A landscape with many valleys, sampled at points; each row gives a point and its height.
A ball rolls from a point to whichever of its 2 nearest points has the largest drop for the distance, and stops where none of them is lower. Distance is the straight distance between rows; heights are no part of it.
Fad h=367: [-11,  15, -26,   8,  17,  -3,  31, -25, -14,  -1,  21,  37,   2,   1, -27,
  36,   5,  24,  31,   8,  28, -25,  24,  -5,  14]
Lup h=654: [  6, -29,  -2,  -3,  18,  -4,  -8, -50,  48, -14,   3,   5,  27, -23,   8,
 -47,  26,  53,   1, -14,  -5,  -8,  -5,   0, -41]
gapu h=668: [ 17,  -9,  32,  23,  22, -28,   4, -47,  26,  13,   4,  19,  20,   2,   9,
 -23,  10,  19,  22,  -8,  -7, -11,   6,  11, -20]
suno h=337: [ -7, -13,  59,  17,   8,   7, -25, -21, -40,  25,  -2,  21,   5,  15, -19,
 -15,  14,   0,   1, -15, -31,  20,   6, -44, -32]
zevop h=613: [ -1, -13, -22,  19,   3,  18,   3,  -8, -39,  38,  21, -28,   3,   5,  14,
 -18,  -5, -29,  33,  10,   6,  24, -47, -36,  -5]
fiso h=305: [ 26,   1, -19,  25,   6,  25, -20,   4,  15,  -4,  -5, -10,  15,   2,  11,
 -62,   9, -10, -35, -10, -12,  -6,   1, -26,   5]
Zepu h=328: [ 40,  -7,  -9,  23,  -5,  23, -32,   6,   2,  -2,  19,  -2,   3,   3,  41,
 -10,  16, -17, -25, -10, -11, -28,   9, -37,  22]
getem h=255: [-35,   5,  30, -31, -15,   2,  -5,   5, -52,   1,  -4,  10,  -8,  -5, -42,
  28,   0,   0,  16,   3,   7,  14, -16, -20, -30]
vor h=661: [  1, -40,  17,  23,   3, -14,  18, -48,  34, -12,  12,  -7,  28,  -3,   5,
 -36,  18,  35,   4,  -8,  10, -10,  32,  13, -21]
dosud h=399: [  3,  14,  27,  -8,  33, -35,  -5,  -3,  16, -11, -42, -28,   7,  22,  19,
 -34, -11,  -2,  26, -21,  20,  21,   8,  51, -35]
bove h=502: [ 13,  18,  19, -13,  -1,   0, -24, -10,   7, -18, -26,  -3,  -1, -20, -15,
   8,  -6,  -8,   9, -16,   2, -11,  24, -12,   5]
tise h=94: [ -3,  17,  15,  20,   0, -28, -31,   4,  25,   2, -18,   6,  -8,  10,  27,
  24,  38,  27,  11,   2,  -3, -48, -11,  28, -15]
nuro h=242: [ 32,   9, -26, -38, -15,   0,   0,  23,  -1,  -5, -26,   0,  -4,  -9, -30,
 -27, -12, -46,  15,  -9,  -2,   9, -28, -22, -13]
vav h=185: [-26, -14,  10,  10,  -3, -13,   7,  -7,  12,   7, -12, -19,  13, -17,  -5,
 -24, -10, -13,  19,  14,  57,   7, -12,  21, -15]
peri h=93: [-21,  14,  -3, -23,  -2,  24, -12, -34,  14, -24,   7,  -3,   8, -33, -41,
 -12,   1,  19,  33,  -2,  41,  20,  33,  15,  -4]
Kapak h=106: [  4,   7,  20,  14,  10, -22,  -6,  28,   9,   3, -23,  14,   0,  26,  31,
  -2, -16, -44, -36,   6,  20,  10,  21,  29, -29]
tozag h=325: [-11,  -8,  -9,  22,  25, -10,   4,   5,  26,   2, -10,   5,   8,  19,  36,
 -46, -12,   2, -32,  23, -25,   8, -31,  33, -17]
sodok h=184: [  4, -16,  52,  23,  -9,  -2, -29, -22, -15,  21,  14, -24,   4,  -2,   9,
 -23,   2, -20,  21,   2,  -4,  16, -30,  27,   4]
futi h=537: [-26, -22,  -7,  -9, -11,  29, -45, -20,  -9,   5, -10, -22, -16, -12,  23,
  15,   5,  -9,  13,  12,   7,  15, -12, -25,  29]
zor h=357: [ 46,   8, -24,  23,  -6,   4,  18,   3, -10,  14,  24,  -5,   0,  17,  16,
   2,   4, -19,   8,  -6,  -5, -44,  12, -29,  14]
zilo h=314: [ 27,   5,  11,  -1,  -8,  34,   6, -20, -20, -13,  11,   3,  12, -13, -30,
 -30, -15,   6,  -9, -15, -23,   7,   2, -28,  13]
ruzif h=381: [ 26,  29, -15, -14,  38, -22,  -6,   3,  39, -20, -48, -22,  -4,  17,  32,
 -53, -11,  -1,  19, -27,  -1,  17, -11,  28, -34]
gof h=441: [-14,   4, -43,  -3,  -4, -11,  28,  -1,  -2,  11,   3,   8, -28,  12,  15,
  27, -27,   1,   6,  18, -17,  21, -11,   5,   0]
Voten h=219: [-14, -14, -18,   2, -22,  14,  14,  50, -27,  24,  22, -29,  -3,  10,   3,
   4,  -5, -16,   0,  27,   9,  -7, -29,  -8, -10]
zap h=591: [ 26, -13, -16,   5, -13,  16, -11, -19, -14,  25,  12, -20,  -2,   1,  12,
  -4, -10, -40,  41,  -9,  -6,  17, -11, -34,  10]
vema h=286: [-35,   1,  25, -25,  -9,   3,  -3,   1, -44,  12,   0,  -2, -16,  15,   3,
  23,   6,   1,  31,  14, -28,  35, -44,  -7, -32]
Tefim h=256: [-26, -30,  -5,   9, -17,  -5,  40,  25, -38,  24,  17, -21,  -2,  14,  -6,
  20, -11,  -6, -21,  21,  32,  19,  -2,  -6, -10]
Babub h=237: [ 40,  -7,   0, -34, -28,   2, -42,  13,   2,   8, -39,  23, -27,  12,  -2,
  -3,  27, -25,   4, -11, -42,   3,  -9, -55, -42]
zazun h=259: [ 35,  -3,  13,  25,  16,   2,  53,   0, -16,   3,  11,  -9,  15,   9, -26,
 -35, -20, -12,  -9,  17,  10,  24,   8,  48,  -4]
Kanu h=478: [-12,  19, -65, -10,   3, -18,  37,  11,  15,  -8,   4,  13, -15, -19,  -7,
  27, -13,  12,   0,   2,   8, -24,  -5, -11,  35]
mibov h=197: [  2,   5,  30,   9,  12,  13,  -6, -12,   1,   6,   2, -31,  18, -25,  17,
 -39,  -4,   6,  13, -19,  -6,  15, -50,  40,   4]
Sater h=222: [ 22, -12,  36, -11, -34, -18, -14,  22, -20,  24,  17,   2, -12,  26,  15,
  12,  13, -21,  -8,  -7, -40,   7, -18, -13, -50]
devel h=400: [ -7,  27,  14,  27,  28,  -9, -17, -18, -11,   7,  -8,  19,  14,   2,  -8,
  13,  14,  -1,   9,  -6,  22, -42,  22, -26,  27]
Bodi h=254: [ -2, -14,  30,   4, -28,   1, -17,  22, -21,  25,  13,  -4, -30,  41,  41,
  22,  11, -22,   2,  16, -20,  18, -17,  18, -27]
sagob h=404: [-33,   4,   7, -21,  -9, -29,  25, -19,  -2,  -2,  16,  26,  -6,  -3,  -2,
  64,  -7,  38,  -3,  -7,  -7,  -2, -20,  24,   5]
rova h=419: [-10,  17,  -4, -10,  -7, -33,   2, -20,   2,  17,   3,   7, -27,   4,  13,
  54,  -7,   3,  11,  -5,  -9,   7, -17,   1,   6]
kiti h=74: [ 38,  27, -22, -12,   3, -16,  13,  36,  38,  -8,  -9, -32,  14, -35,  -4,
 -19, -24, -13,  -8, -45,  16, -22,  -2,  10,   1]
Niri h=210: [ -2, -11,  -2,  13,  15,   0,   3, -17,  22,   0,  17, -15,  27, -16,  39,
 -23,   0,  17, -11, -11,  -8,  -6, -37,  19,  20]
gavuv h=675: [-11,  20,  18,   6,  35, -30,  16, -48,  20,   5,   1,  33,   8,  -2,   4,
  -5,  -1,   8,  46,  -2,   7,   3,   2,  38, -21]
rifo h=417: [-30,   7,  15,  15,  29, -21,   2,   5,   8,  -4, -20,  11,  26,   0,  -3,
  10,  -4,   2, -21,  -4,  41, -30,  12,  -1,   6]
san h=489: [ -6,  -5, -28,  -2, -20,  14,   3,   9,   3, -20,   6,   4, -31,  24,  18,
  35,   4,  15, -35,  23, -21, -11,  22,  -4,  30]
gipo h=390: [-19, -22,   5,  35,   8,  15,  -6, -13, -11, -13, -36,   2, -16,  17, -23,
 -23,  -5, -10, -10,  39,  48,  19,  42,   9,   2]
vadaz h=58: [ -6,   1, -25,  -1,   4,  22, -18, -49,  12, -10,   4,  18,   3, -28, -22,
   0,  10,  11,  48,   6,  18,   0,  18, -22,  11]
ditop h=141: [  1,  25,  -9,  -6,  10,  -8,  10,  57,  -4,   3, -29,   8,  -8,  22,  -2,
 -17, -21, -37, -33,   5,   0,  -6,  -4,  17,  -8]
kav h=278: [ 47,   1, -17,  -6,  -2,   9, -24,  16,  -3,   1, -20,   2,   7,   5,  -2,
 -51,  -2, -42, -10,  -8, -14,   3,  -9, -37,  -8]
Meva h=350: [-50, -14, -37,   0,  21,   2,  37,  -7, -22,   3,  33,  35,   2,   1, -11,
  25,   8,  31,  10,  19,  31, -16,  -1,  -2,  24]
luzi h=449: [-26,  25, -22,   3,  30, -38,   9,  -2,   4, -10, -14,  33, -25,  15,   9,
  38, -19,  -4, -40,  -3,   2,  11,  19,   4,  30]
Fom h=137: [ -2, -25,  23,  -5,  -6, -24,   4,  18,  11,  16,  11,  13,   0,  26,  26,
  10, -29, -40, -49,  -7,   2,  31,   6,   6, -35]
delez h=630: [ 52, -10,  -4,   5,   4,  -8, -22, -16,  41,   9,  -6, -24,  30, -27,  21,
 -34,  -1, -12,   0, -38,   2, -11,  17, -28,   0]
vevid h=234: [ 12,  -7,   8,   2,   3,  22,   7, -30,   9, -20,   0, -35,   9, -18, -13,
 -29, -24,  -7,   6,  -1,  14,  25,  30,  17,  33]
gavov h=173: [ -5,  24, -32,  -3,  11,  -3,  17,  74,  24,  -7, -32, -27,  -3,  -2,  -3,
 -25, -13, -12,  -8,  18,  19, -23,  -6,  34,   5]
piri h=332: [ 22,  -6,  20,   1,  -7,  17,  -5, -31, -19,   3,  24,   7,  16,   0, -10,
  15,   4,   3,   6, -25, -22,  -5,  22, -48,  25]
vabof h=346: [ 14, -26,  33, -12, -43,  -7,   6,  13,   4,  -7,   5,   5,  -5,  16,  -5,
  41, -10, -13, -37,   7,   6,   7,  53,   2,  -7]
sanis h=353: [  3,  36,   4,  24,  17,   6, -18,  14, -30,  11, -18,   4, -19,  33,  14,
   2,   2, -35,   7,   5,   5,  -6,   8, -18,  20]
vesi h=174: [ -6, -10,  10,   2,   1, -16,   2,   6,  14, -16,   4,  10,   5,  23,  33,
  26,  24,  19, -36,   2,  18, -39,  24,  32,  12]
Gupo h=464: [ 14,  12,  36, -22, -27, -36, -28,  12,   8,  12, -23,  17, -12,   5,  -2,
  33, -10, -35,  -3, -21,  -8,   1,  10,  16, -34]
kemor h=365: [  7, -23,  69, -20, -32,  -7, -13,   1, -15,  -9, -20,   2,   3,  15, -31,
  11,  -8, -16, -19,  -2,  -1,  21,  31,  14, -20]
zopo h=407: [ 12,  18,   5,  14,   4, -43,   5,  10,  -9,  19,  -6,  23, -12,  21,   2,
  48,  -5, -21,  -4, -26,  17, -19,  36, -37,   0]
Ranug h=215: [ -2,  12,  28, -14, -22,  14,  11,  -5, -62,  13,   5,  -1,  -9,  15, -18,
  49,  18,   9,  21,   1, -10,   6,  22, -28, -15]
fomep h=211: [ 10,  -2,   1, -18, -10,  -2,   0,  16,  19, -10, -24, -21,  15, -14, -16,
 -37, -17, -27,   4,  -5,  24,  11,  -6,   6, -25]
Vame h=144: [-17, -35,   9,  15,  -4,   0,  -4, -33,  -3,   9,  16,  12,  -1,  -1, -14,
 -31,  10,  16,   7,  25, -11,  11, -28,  -4, -40]
muna h=467: [ -4,   7, -40,  -4, -11,   2,  30,  37, -10,   6,  10,   5, -21,  21,  22,
  39,  -8,  -1, -34,  10, -22,  -3,   0, -22,   0]
vogaf h=244: [-12,  22, -27,  -9,  21,  13,  25, -23,   4, -12,   3,  19,   5, -26, -25,
  10, -37,   2,  21,   2,  -3,  32,   9,   7,  21]
Tul h=208: [ -4,  43, -40, -12,   7,  -5,  -5,  45,  17,  -7, -21,  -3, -20, -22, -13,
  -3,   5,  10,  10,  18,   2, -25, -32,  16,   4]
per h=126: [ -3, -17,   2,   4, -30,   8, -24,  -6,  19, -14,  16, -38,  16, -33, -10,
 -14,  39,  35,  16,   4,  31, -35,   5,   5,   0]
vaka h=138: [  2,  18,  30, -14,  -6,   4,  -4, -33, -17,  -4,  -1,  29,  -6,  -8, -35,
   5,   3,   5,  53,  20,   3,  19,  -6,  25, -33]
lut h=378: [ 18,   6,  27,  27,   7, -18, -20,   7,  -3,  17,  -4,  16,   2,  16,   6,
  42,  29, -11,   8, -22,   1, -46,  47, -27,  26]
kuzi h=92: [ -8,  -1, -25,   6,  13,  18,  -2, -28,  22, -32,  15,  -6,   5, -15,  -1,
  -5,  14,  30,  24,   7,  19, -15,  20,  15,  37]
kugu h=388: [-33,  -6,   1,  -8,  -9, -15,  11, -29,   2, -14,  12,  30,  -7,   0, -23,
  54,  14,  36,  12,  12,  10, -20,  19,  -4,  -7]
tuv h=102: [ 19,   2, -12, -12, -16,  10,  -5,  15,  27, -12,   4, -46,  15, -33,   3,
 -10,   7,   9,  -4, -20,  19, -28,   1,   7,  20]
tavo h=172: [ 15,   5,  23,  -2, -16, -16,  15, -31, -21,  20,  -5,  26, -10,  25, -18,
   2,  -1, -16,  59,   3, -20,  25,   2, -12, -35]
medud h=120: [-23, -20, -10,   4,   1,  10,   6, -16,   7, -12,   7,  20,  16,  -4, -34,
 -25,   4,  20,  -9,  16,  15,  -8,   8, -12, -19]
Molov h=154: [-32, -23,   5,  -9, -23,  25,  -2,  38,   4,   2,  25, -18,   5, -11,   2,
   6,  -4,  16, -13,  16, -25,  15, -42,  16,  14]
Loba h=247: [  3,  45, -35, -25,   8,  11, -25,  10,  20, -14, -19,  -4, -10, -52, -26,
   2,  18,  18,  26, -15,  -2, -15, -29, -18,   8]
Zom h=223: [  1,  28, -52, -26,  16,   6,  30, -10,  39, -17,  18,   7,  12, -57, -28,
  -2, -27,   6,  24, -28,  15,  10,   6,  -4,  25]
kog h=145: [-17,   9, -17, -34,   2,   9,  15,  18, -30,  10,  27, -15,  -8,   2,  26,
  40,  -8,   9, -33, -34, -54,  35, -14, -20,  22]
kivo h=186: [ 33,  -6,  12, -22, -32,  -3, -22,   6,   1,  16, -13,   5, -19,  -7,   4,
  15,  15,  -7,  12,  -9, -37,  12, -31, -21, -38]
foma h=484: [  6,   1,  43, -13, -22, -26, -53,   1,  29,  -7, -53,   5,  -6,  -2,  -4,
  13,  18, -18,  10, -24,   4,  -9,  31,  -2, -19]
Sobeb h=108: [-12, -25, -17,   9,   7,  21,  11, -16,   9, -36,  16, -13,  15,  11,   5,
 -14,  22,  45, -19,  18,  20, -15,  28,  37,  51]
nat h=86: [ 29,   1,   7, -15, -19, -13,  24,   6,  25,  -8,  -3,  12,  10,  -7, -13,
  -5,  -1,  23,  -5,   8, -29, -19, -12,  13, -44]
vod h=563: [  4,  -5, -16,  -8, -22,  16, -27, -13, -10,  14,  -6,  -8, -24, -10,   0,
  36,   5,  -9,  39,   0,  -2,   2,   6, -48,   0]
sezir h=364: [ -2,  28, -11, -25,  26,  -6,   5,  10,  27, -24, -37, -15,  -3,  -9,   9,
 -42,  -8,  15,  37,  -8,  -8,  34, -25,  56,  -8]
Zetuf h=226: [-16, -31,  -9,  16,  14,  -4,   1, -31,   3,  13,  20,  -5,  11,   4,  27,
  -4,  -5,  -7,   2,   4,  -2,   3, -16,  -8,  22]
Pak h=463: [-39,  28, -51,   0,  33, -22,  23,  20,  13, -10,  -7,  36, -20,  -9, -30,
  33, -16,  21, -19,   5,   4,   1,  17,   5,  40]
nuvu h=116: [-14,  37,  18, -23,  -3,  19,  -7, -20,   9, -22,  -4,   8,  -3, -17, -58,
   0,  12,  24,  50,  12,  28,  14,  15,  49, -30]
mese h=135: [-12,  -4,  21,  27,  24,  20,   9,   5, -28, -10,  16, -13,  20,   4,  -3,
  -6,   2,  13, -46,   1,  23,  -2,  22,  20,  61]
mes h=499: [  2,   2, -46,  -7, -10,  -9,  -4, -13,  36, -11,   1,  10, -21,  -5,  23,
  30,   8,   2, -10,   5,  -1, -20,  15, -19,  24]
Tid h=134: [-29, -15, -15,   3, -11,  26, -14,  -2,  15, -13,  -2,  -3, -13, -12,  16,
 -10,   0,  25,   2,  40, -32,  10, -34,  13,  16]
timu h=164: [-26, -12,  -8,  -1,   7, -12,  24, -20,  30, -19,   2, -10,  13, -15,  -7,
 -12,  -2,  35,  25,  10,  44,  -1,  13,  42, -24]
Reb h=389: [ 30,  44, -32,  20,   5,  -5,   3,   6, -27,  12,  -2,   0, -24,   8,  -8,
  16,  -4, -20,  32,   5,  -6, -27,   4, -31,  15]
Katal h=519: [ -3,   9,   6,   1,   2,  31, -48, -25,  -7, -16, -21, -17,  -9, -10,   3,
 -10,   5,   2,  -1,   4,  -1,  -7,  16, -25,  45]
der h=90: [-16,   5,   4, -10,   5, -16, -15, -10,   7,   9,  23,  23, -12,   7,  48,
  45,  21,  24, -21, -21, -36, -16, -44,   4,  20]
vobo h=285: [ 31,   9,  -1,  23,   4,  11,  26,   8, -38,   4, -10, -11,  -1,  18, -38,
 -33,  -8, -30,   8,  27,  17,  10,   5,  -1,  -1]
Kepo h=80: [  9,  -4,   4, -28, -30,  14, -17,  37,   6,  -9, -10,  -7,   8, -26, -13,
   2, -11, -12, -44, -17,  -2,  -8,  -8, -27, -13]
momi h=287: [-15,  24,  11, -23,  -6,  -2, -26,  12, -31,  20,  -1,   3, -38,  25,  39,
  29,  -2, -16,   6,  -3, -46,  30, -42,  10, -15]
povup h=369: [-11, -13,  33,  33,   2,   3, -19,   1, -17,   3, -26, -25,  -7,  17,   7,
 -35,   7, -20, -26,  32,  40,  23,  13,  40,   6]
nureg h=115: [ 23, -19,  -3, -15, -42,  22,  -3,  44, -12,  -4,   5, -26,   5, -18, -28,
 -31,   6, -14, -12,  -2, -14,  -4, -28, -20, -25]
Buvol h=147: [ 17,  10,  22,  26, -19,   0, -34,  21,   7,  10,   3, -40,  -6,  -3,  27,
  -3,  23, -18,  22,   6,  29, -45,   0,  33,   5]
peme h=354: [-11, -13,  19,  37,  21,  -8,  11,  10,  -8,   7,   3, -13,  10,  20,  27,
 -21,  -8, -19, -40,  11,  35,  15,  -9,  46,  16]
Kitev h=352: [ -5,  36,  -5,   6,  37,  -7,  19,  34,  16,  -4,  -9,  -6,  -3,   1,  15,
 -23, -13,   6,   7,  12, -15,   9, -20,  57,   8]
Zomur h=146: [ -5, -25,   6,   7, -20,   0,  -4, -15,  26, -21,   8, -49,   5, -20, -17,
 -31,  18,  32,  28,  -2,  53,   2,  20,  28, -28]
Mos h=119: [ 18,  34,  24,  11,   8, -10, -22,  10,  16,   1,  -1, -22,   1,   2,  27,
  10,  21,   7,   4, -18,   3, -34,  -1,  41,  12]
Poso h=113: [-21,  17, -20,  -8,  11,  -1,   3,   2, -16,  -1,  25,  12, -16,  18,  41,
  50,  10,  24, -29, -29, -52,  -2, -17, -17,  47]
Rer h=165: [-15, -23,  32,  -1,  -9,   6, -25, -18,  -3,   4, -14,   1,  -5,   3,   3,
 -18,   1,  -9,  -1,  19, -13,  26, -11,   6, -13]
ginas h=327: [ 22, -24,   5, -10, -12, -17,  38,   6,  11, -15,  10,   2,  18,  -8, -11,
  36, -33,  -3, -50,  -8,  16,  10,  34,  16,  12]
Rugob h=182: [ 18,  15,   0,  13, -27,   5,  -4,  39, -21,  12,  10, -36,  -2,   4,   4,
 -15,   9, -31,  11,  22,  22, -25, -25,  11,   5]
Mebuv h=195: [ 18, -13,  -4,  25,   1,   3,   6,  -7,   5,  -8,  13,   1,  -1,  31,  33,
  23,   3,  -9, -36,   5,  18,  -5,  43,  33,  29]
Masen h=316: [  0,   2,  40,   0,  11,  11, -40, -15, -19,   6,  -7,  29,   5,  15,  -2,
   7,  22,  15, -11,  -5, -47,  -7,  -1, -32,  -6]
Kigi h=52: [ 12,  -7,  -9, -25, -32,   1,  35,  13,  -1,  -1,  16,  10,  -4, -14, -22,
  19, -18,   9,   1,   8, -24,   0, -11, -15, -25]
lotu h=266: [-18,  28, -12, -19,  37,  27,  -2, -37,  -8, -12,   3,  53,   2,  -9, -42,
  -9, -16,   8,  12,   1, -17,  45,  10,   0, -11]
Mame h=612: [ 49,  12,   4,   8,   4,  -5, -18, -12,  12,  21,  -1, -19,   8, -21,  12,
  -7, -19, -55,  16, -32,   3,  -6,   6, -29,  15]
dev h=217: [ 25, -12,  12,  13,  -1, -31,   6, -15, -12,  35,   5,  31, -10,  32,  28,
  26,  -4, -23,  27,  -8, -35,  16,  15, -20, -24]
Papo h=64: [  0,  19,  -2,  -6,   5, -27, -15, -14,  28,   3,  -2,  28,  -2, -13,  25,
  34,  40,  41,  -8, -14, -21, -46, -24,   5,  -1]
munu h=631: [-32, -20, -14,   9,  -3,  16, -16,  -6, -40,  15,  -2, -12, -12,   1,   1,
 -36,  -8, -19,  35,  31,   0,  36, -48,  -6, -16]
regup h=306: [  3, -27,   2, -10,   0,  -2,  41,   6, -24,  -3,  12,   0,  23,   2, -34,
   2, -36, -11, -35,  -5,  11,  16,  30, -28,   7]
Nesuf h=289: [  4,   2,  16,  -9,  -9,  12, -45,  16,  -9,   7, -16,  22, -18,  21,  15,
  16,  25, -19, -26, -16, -32,  -1,  11, -53, -19]
rebaz h=292: [ -3,   3,   8, -12,  18,  29,  20, -23, -38,   1,  25,  26,   4,  11, -36,
 -18, -15,  13,  -6,   4, -36,  38,  13, -24, -11]
Livik h=246: [ 25,  -5,  -5,  22,  13,  24,  43, -16,  -4, -12,  24, -32,  16, -15, -25,
 -30, -18,   2,  17,  10,  23,  16,  18,  50,  26]
vus h=202: [ -9,  32, -36, -42,  30,  -4,  14,   9,  45, -18,  -1, -17,  10, -49, -29,
  -3, -11,  35,  32, -47,  19,  15,   5,  20,  -6]
popul h=339: [-30,  -4,   0,  28,  29,  -4,  21,   9,   6,  -7,  -7,   0,  -2,  22,  32,
 -17, -13,   5, -20,  33,  -3,  17, -10,  62,  18]
tenum h=309: [-11,   5, -23, -18,  15,   7,   3,   3,  11, -19,  21,  23,  16, -23,  -5,
   5,  23,  40,  -9, -19, -11, -38, -29, -17,  31]
raleg h=317: [ 26,  23,  -2,  29,   9,   5, -11,  22, -32,   9, -27,  -6, -12,  38,  -7,
 -42,  -3, -52,  23,  17,  18,  -5,  -3,  -6,  -4]
Mavip h=323: [-47, -29, -22,   1,   9,   5,   3,  19,  12,   1,  18,  17,  21, -10,  11,
  -1,  20,  37, -24,  14,  -9, -27, -41,  -8,  19]
Sivo h=112: [-32,  -8, -43,  11,  14,  37,  -5, -18,  11, -20,  12,  -6,  -6, -21,  -6,
 -23,  -5,  21,  25,  35,  -2,  10, -13,  15,  27]
fivi h=264: [ 12, -15, -17,  15,  -7,  -7,  11,   2, -16,  30,   6,  18, -17,  37,  40,
   9,   3,  -4,   6,  11, -38,  -2,  -5, -39, -43]
suli h=438: [ 21,  15,  24,  -4, -14, -40,   5,  29, -24,  19, -19,  18, -24,  25,  -1,
  48,  -7, -39, -22, -25,   1,   9,  27, -18, -32]
tezuz h=336: [-55, -38, -32,  -1,   8,  -1,  25,   8,  -5,   8,  38,  10,  21, -16, -14,
  -6,  -5,  18,  -5,   8,  25, -17, -27, -19,  20]
sog h=181: [-33,  -1,  -3, -34, -19,  34, -14,  29, -20,   4,  10, -20, -13,  -9,  13,
  33,   7,  15, -20,  -2, -33,  25, -25, -23,  18]
Naz h=121: [-24, -22,  15,  -2,  11,  23,  20,  -9,  -1, -27,  25,   5,  39, -10, -17,
 -16,   2,  41, -37,  -6,  12,  -7,  18,  24,  44]
zego h=433: [-20,  22, -15,  11,  38, -24,  -2,  13,  17,  -2, -19,   3,  -1,   1,  25,
  13, -21, -18, -32, -14,  39,  -5,   8,   5,  39]
neloz h=304: [ 12,  -5,  -7,  29,   4, -13,   9,  -9,   3,  23,  11,   9,   7,  35,  33,
 -35,   4,  -9, -16,  19, -34,  -9, -14, -10, -23]
Liv h=216: [ 18, -20,   9,  29,   4,   6,   1, -36,   1,   2,   7, -13,   9,   7,  20,
  -8, -10, -15, -10,   7,  12,   7,  33,  11,  25]
Nit h=153: [-16, -17,  20,  15,  10,   4,  15,  -4, -32,  -4,  14,  16,  20,  23,  10,
  23,  30,  18, -24,   8,  27, -31,  10,  16,  39]
sim h=284: [ 14,  19, -20,  -9,  16,  13, -20,   3,  10,   5,  -1,   1,   1, -42,  -5,
  15,  39,  24,   4, -14, -13, -37, -46, -42,  10]
fepi h=46: [ 16,   4, -19, -17, -14,  -7,  23,  55,  23,  -5,  -2, -16,  22, -19, -15,
  -7, -31, -22, -38, -21,  -1,  -8,  -1,  -9,   5]
Vaza h=283: [-14, -39,  -9,  -5, -14,  -1,  42,  43, -17,   9,   7,  -8,   8,   3, -40,
 -26, -28, -17, -31,   8,  21,  34,   5, -12, -12]
zilak h=150: [ 54,  -6,   8, -11, -44,   7, -21,  22,   2,  11,  -5, -24,  -8,   3,   1,
 -23,  17, -23,  17,   5, -29,  -1, -35,   4, -28]
lofat h=177: [-14,  -3,  27,  21,  -7,  15,   9,   0, -48,  -1,  16,   2, -12,  25, -12,
  47,  13,  12,  -1,  19,  10, -10,  27,   4,  20]
lolag h=644: [ 10, -15,  -2,  -2,  23,   0, -21, -28,  52, -10, -20, -10,  17, -23,  31,
 -33,   8,  28,  -4, -31,   2,  -8,  11, -17, -10]
Mib h=383: [  6, -15,  42, -13, -32,  13,   0, -17, -37, -10, -10,  10, -12,  20, -44,
  -7,  -3,   1,   0,  18, -29,  32,  24,  -8, -25]
tizik h=183: [-12,   8, -15, -31,   4, -12,  19,   9,  50, -21, -15, -20,   1, -38,  -6,
  -7, -21,  28,  19,  -7,  26,  22,   8,  38, -30]
gine h=91: [-14, -25, -41, -13, -11,  13,  35,  18,  11, -14,   9,  19,   4, -11, -32,
 -11, -21,  17, -12,  27, -13,  -5,   1, -19, -10]
Kib h=355: [ 21,  -9,  39,  20,  -6,  -2, -11, -13, -14,  23,  -1,  26,  11,  24,  -7,
  22,  13, -11,   9, -31, -20, -12,  50, -57,   3]

For each start below, name the point where the ball stops.
tozag | vadaz
Zetuf | Kigi
fiso | fepi
Kib | fepi
ginas | Papo

Call two points neighbours if one is among the 2 nearest of the other. Go from one point of each pair to the other, from neighbour to neighbour, staying as low as possible. Name the highest point that can't be avoided.
fepi and Papo | Zetuf
Papo and kuzi | sog
Kapak and fepi | vabof
fepi and Kigi | kivo
